A landscape with many valleys, sampled at points; each row gives a point and its height.
A ball rolls from a point to the lowest of its 2 nearest points, and stops where none of them is lower. Distance is the straight distance between rows; heights are no part of it.
batip: [ 18 -11  12 -41   0   5  -8  -9 -13   6  35  25   1  16  14   5  30  13
 -17  -8]  (h 40.9)
zum: [ 43  -5 -11  17  -2 -13  -8   9  12  24 -30  11  -3  -8 -12 -34  17 -32
  31  27]  (h 23.1)
fote: [-15  11  18 -49 -55  -2   8  16   1 -13  -3  -2  -2  -9  58  25  -9 -18
 -33  -8]  (h 52.6)
fafi: [ -1 -14   6 -66 -29   2 -42  22  23  16   9  10  28 -10   9  18  19   3
 -30  24]  (h 47.3)
Bofe: [ 21 -13  -7  29  50 -20  15 -12   2  11   2   4  16 -20 -16  57  -6  24
   0  14]  (h 31.8)
batib: [-21  22 -10  10 -15  -4  18  11  14  -6 -17 -12  -2 -18  -3 -35  21 -19
 -19  -8]  (h 26.2)
labe: [-31  27   0  28  16   3   6  -9  -3  -4   2  -5  -4 -31 -22  -4  16   7
 -16   3]  (h 16.2)
Tuti: [  6 -32  -6 -41  -8   6 -33  14 -10  -9  22  15  -9  -5  -6   5  19 -13
  29  -2]  (h 36.1)
voguv: [ 19  -1  -7 -38 -40  11 -22 -22  -9   0  21   1   4  20  39  -1  13  -6
 -34 -24]  (h 59.7)
kiz: [ -4   1  23  28  39  15  10 -47 -16 -16  26  -8 -20   4  -9  34   7   8
 -22  -2]  (h 49.0)
vikun: [ 16  -1 -11  15  20 -35  -9  -9  23   8  -2  25  15 -19 -21  -6   6  14
   2  16]  (h 35.2)
misi: [ 21  -9 -31   5  -6 -15  -3   5   9  20 -10  25   8  -2 -20 -25   4  -6
  18  18]  (h 25.7)
faba: [-44   8  42  55  36  15  17 -29   2 -12  -7 -29  -8  14  -5  22 -26 -13
  19  14]  (h 35.0)
sisa: [  0   0  21   9  15  -8   3 -43 -14  -7  25  -1 -12  34  10  -3 -17   8
 -12 -16]  (h 38.1)
diga: [ -9  15 -18 -17 -19  -4   8  24  15  13  -3   6  10 -30  15  -6   9   5
 -32   3]  (h 64.6)
Kefez: [-26   1  28  69  25  18  22 -30   3  -5 -32 -40  10  19 -12  27 -37 -33
  34  21]  (h 20.0)
Nam: [ -3 -11  28  -5  -8   9 -25   1  -2  -7  -5  15 -11  22  10 -24 -40   2
  41  -4]  (h 28.8)
Tup: [-23  18 -23 -24 -12   6   6   7  -2  -6   3 -11   2  -3  18   7  11  10
 -43 -21]  (h 66.4)
Nin: [  5  -1   2  57  18  -9  37  -4   7  -6 -14  -7 -15   9 -17 -18 -24 -35
  24   7]  (h 59.9)
tep: [  6 -18  23  28  31 -18  11 -17  -3 -10   8  10 -11  12  14   6 -47  12
  -3   7]  (h 30.5)
gabar: [  9  15 -15  27   0  11  10  -7  -8   1 -19 -35   5  -5 -15 -21  10  -7
  32 -21]  (h 28.9)
rap: [ -5   3  18  -9  -4  -4 -17 -33 -24 -16  35   5  -9  28  27  -5   8 -14
 -15 -22]  (h 41.4)
dod: [-35   0   3  -6 -13   1   9  14   7   0 -17  -5   5  19   8 -42 -26 -17
   8 -13]  (h 49.4)
pir: [-38  13  16  -4   3   0   4  -3  -1  -5   0  -5   7  31  21 -21 -26  13
  -2 -22]  (h 45.1)
sez: [-15   7  -7 -30 -69  -5  -3  31   3 -13  -1  10 -12 -27  19   3  -1 -33
  -9  12]  (h 69.4)
Gad: [  7  19 -13 -27 -14  28 -26   4 -14   6   4   9  12   4  19  -4  -8  24
  -9 -13]  (h 59.8)
ven: [-16   9 -35  -1 -18   3   1   3  -7  -1  12 -13  -3  -8 -23 -14  -1  -3
   6 -19]  (h 25.0)
gudan: [-47  12  41  25  35   6   4 -24  -6 -10  -2 -28   4  33  11   9 -20  -1
  23 -17]  (h 43.3)
Nel: [  9 -19 -11 -30 -11  -4 -20   3 -18 -10  21   9 -11  13  -5  -1 -10   8
  14 -23]  (h 33.9)
dutos: [  3  22   3  40  22  -3  29  -5   8   3 -31 -16  -5 -16 -22 -20  34 -21
   9  14]  (h 68.5)
dup: [  1  -6 -17   3 -19  -6  -9   8 -11  -5  11   3  -9   6 -21 -16 -25  -5
  42 -12]  (h 30.3)
Buriv: [ -8  23  -9   0  10  20   2  -1 -12   6   7   0  -2  19  12  -4 -10  41
 -20  -7]  (h 57.3)
kis: [ 16  -3  -8 -52 -39 -10 -29   1  -9   5  33  12  14   0  34  33  48  -4
 -43  -3]  (h 56.0)
sivi: [ -1  -1  25  45  38  12   9 -44  -3 -34  -3 -19 -18 -16 -25  46 -14   1
  -7   6]  (h 52.1)
Lolu: [ 10  -2   3  51  30  18  21 -22  -8  -4 -10 -24 -10   6 -25  10 -35   9
  20 -10]  (h 44.9)
dosu: [-11  -9   3 -56 -36   3 -13  33  10  -7   0  20  11  -9   9   3   4  -4
 -24   7]  (h 49.3)
Fomug: [-13  10 -38 -10  -4  -7  -6  19  -7   3  16  -1   8 -16 -24  12  34   9
  -7  -7]  (h 31.2)
nufu: [-28  10 -20 -19 -59   0  22  33   8   5  -5  -8   1  -4  21  -5 -18 -30
 -17   6]  (h 68.6)
fini: [  1  -3   7 -61 -49 -12 -18  11  -5   2   9   7   5 -22  49  36  16 -12
 -38   6]  (h 53.9)
gupu: [ 10 -25   0 -13  22 -10  10  32  10  29 -13  16   5 -15 -13  -1  26  -1
  28  18]  (h 48.8)
fop: [ 17 -15  24  -2  18  -1  -4  -3  -8 -10  -1   7 -12   7  11   1 -34   7
  22  -9]  (h 22.3)
kule: [ 12 -13 -18  -9  11   6   0   1  22  -3 -16   0  11  12 -18 -16 -13  28
   9 -11]  (h 55.5)
geme: [  3  -5  -1 -24  11 -16  -3  10  -4   3  27  28   4  -8  -4  -8  23  19
 -16  11]  (h 43.8)
fesa: [ 27 -10 -21  37  28 -12  29  -5  19  19 -33 -13  10  -9 -32  -5  28 -10
   8  22]  (h 70.5)
Peg: [ 18 -27  10 -58  -9  -1 -36   6  -8   9  36  19   8   2   3  18  33   2
   5   3]  (h 38.4)
Bibog: [ 39 -24 -15  14  34  -9   3  -5  12  12  -6  19  13 -16 -15  35 -21  19
  23  12]  (h 24.3)
Mifa: [-46  23  24  21  13  12  -5 -11 -17 -14  10 -26   2   5   2  -2  -1   0
  10 -22]  (h 38.9)
zedeb: [  7   8 -30 -20 -20  13 -11  18   4  13 -15   3  21  -5   3 -14   7  23
 -10  11]  (h 62.2)
dufe: [ 20  -8 -10 -15  25   0 -10 -15   0  16  -4   0  19  10 -15   7   6  33
   2 -23]  (h 57.4)
Mon: [ -1  -4  -5 -47 -20  -8 -24  37  20  23 -12  13  34 -29   2   5  32   2
  -3  29]  (h 44.4)
Mabu: [ 33 -13   0 -61 -44  24 -23  -8  -5  13  23  -5  10  19  42  30  38 -14
 -42  -6]  (h 57.9)
Turon: [ 14  14 -19  42  18  17  16  -1  -6   2  -4 -13 -11  22 -14  20 -20  26
  18   8]  (h 49.2)
Zoze: [-46  21 -16 -19 -39   1  24  25   0 -13 -10 -13  -6 -10  29   5  -4  -4
 -26 -16]  (h 67.7)
zozad: [ 13 -24   6 -26  23 -25   3  14  -2  25   7  25  20  -4 -12  24  22  20
   7   9]  (h 46.6)
rovas: [ 14 -19  21 -19  -8  29 -35  17   0  -1   1  24 -16   0   4 -12 -20  -2
  28  20]  (h 34.3)
zafub: [ 11 -10   3 -34 -25  25 -21  29  10   7 -16  -1   3  -8   4 -21   2  -8
  26  14]  (h 37.8)
dib: [  0 -11  14  56  43 -10  16 -21   6 -14 -11 -16 -17 -35 -18  27  -9  -7
  18   3]  (h 55.9)
Padut: [ 20 -21  -6  27  19 -11  21   1  18  -2 -18   3 -14   0 -24  -7 -22  -5
  18  -2]  (h 55.8)
fota: [ 29 -18   0   9  20  -3 -11   5  -3  11  -8  20  -2  -4   6   3 -20  22
  12  14]  (h 13.8)
nere: [ -9  -7   9   9   7 -17   4 -22  -1 -12  23  21 -21  12 -10 -18  -3  11
 -14  -8]  (h 42.5)
givo: [-42  22  20  -1  -6  -3  -1 -11 -27 -20  33 -20  -8  13  21   7   0 -14
 -17 -25]  (h 43.2)
pekuf: [ -4   7  20  65  21  -3  40 -12  12  -5 -40 -28 -13   1 -23 -16   4 -37
   3  29]  (h 65.0)
lekez: [ 51   2 -12  37   6 -10   3  -5  13  16 -29  -7  14  11  -7 -23  -6 -19
  37   2]  (h 12.7)
Kor: [ 20 -12  -9 -21 -25  -1 -31  27   7  20 -28  10  18 -16 -15   2  17  -6
  22  28]  (h 41.0)
midor: [ 26   4 -21  18 -24  -1   2  -2  11   4 -31 -14  12  16  -9 -38  10 -31
  27 -13]  (h 22.5)
Votop: [  4  13 -15  13 -20  -9  -3  28   9   3  -7   9   4 -27  -8 -32  13  -8
  14   3]  (h 12.4)
suz: [-10  -1  -3   9  14  -4  16   2  10  -5 -17 -13  -1  11 -16 -33 -21  -3
   5  -6]  (h 52.7)
lop: [ 28   7   7  10  22   3 -17 -23  -6  -6  19  -7  -5   0  -4  18   4  35
 -12 -17]  (h 59.3)
virup: [-43  33  -6   7 -13  -9  17   7  -8 -15  11  -8 -12 -11  -2  -8  22  -5
 -21   2]  (h 28.4)
tuf: [-23  20   3  51  12   2   5 -12 -13 -16  10 -22  -8 -14 -21 -12  -8  -6
   6 -11]  (h 30.4)
Temo: [ 10 -13  41 -42   0  13 -25   4  -2  -9  13  26 -14  11  26  -3 -11  11
   5   8]  (h 37.9)
lomi: [  3 -12  18  47  31   5  28 -13   5 -10 -13 -10 -19  10   7  18 -52  -1
  16   8]  (h 38.8)
sal: [  3  -3   4  18  33  -7  17 -20 -11 -14  30  11 -26  -1 -16  16  23  13
 -17   3]  (h 46.4)
Beb: [ -3  16  -1 -33 -13 -12   1   7 -11  12  24   6   4  -4  33  24  44   7
 -62  -1]  (h 58.4)
dodan: [ 12  -4 -30  13   4  -5  29  10  21  18 -36 -10  11   7 -28 -25  30   2
   0  -8]  (h 72.4)
Beda: [-26   4  11 -38 -43   5 -11  12  -7 -11   2   8   0   8  31  -6 -16  -5
 -30 -11]  (h 51.1)
vav: [ -8  16 -18  25  17  18   5  -5 -13   3   9   7  -5   9 -18 -10 -30  19
  -2  11]  (h 53.6)

Call two points neighbours if one is among the 2 nearest of the other. Go from one point of each pair to the other, from neighbour to neighbour, staying as low as possible. Name the highest point that can't be avoided.
Kefez, Votop => lomi
Votop, fota => vikun
sisa, Mifa => givo
lekez, labe => virup
Votop, lekez => misi

Where does a ball stop that starts at each point below?
zozad => ven
Turon => fota
Zoze => fota
dib => fota
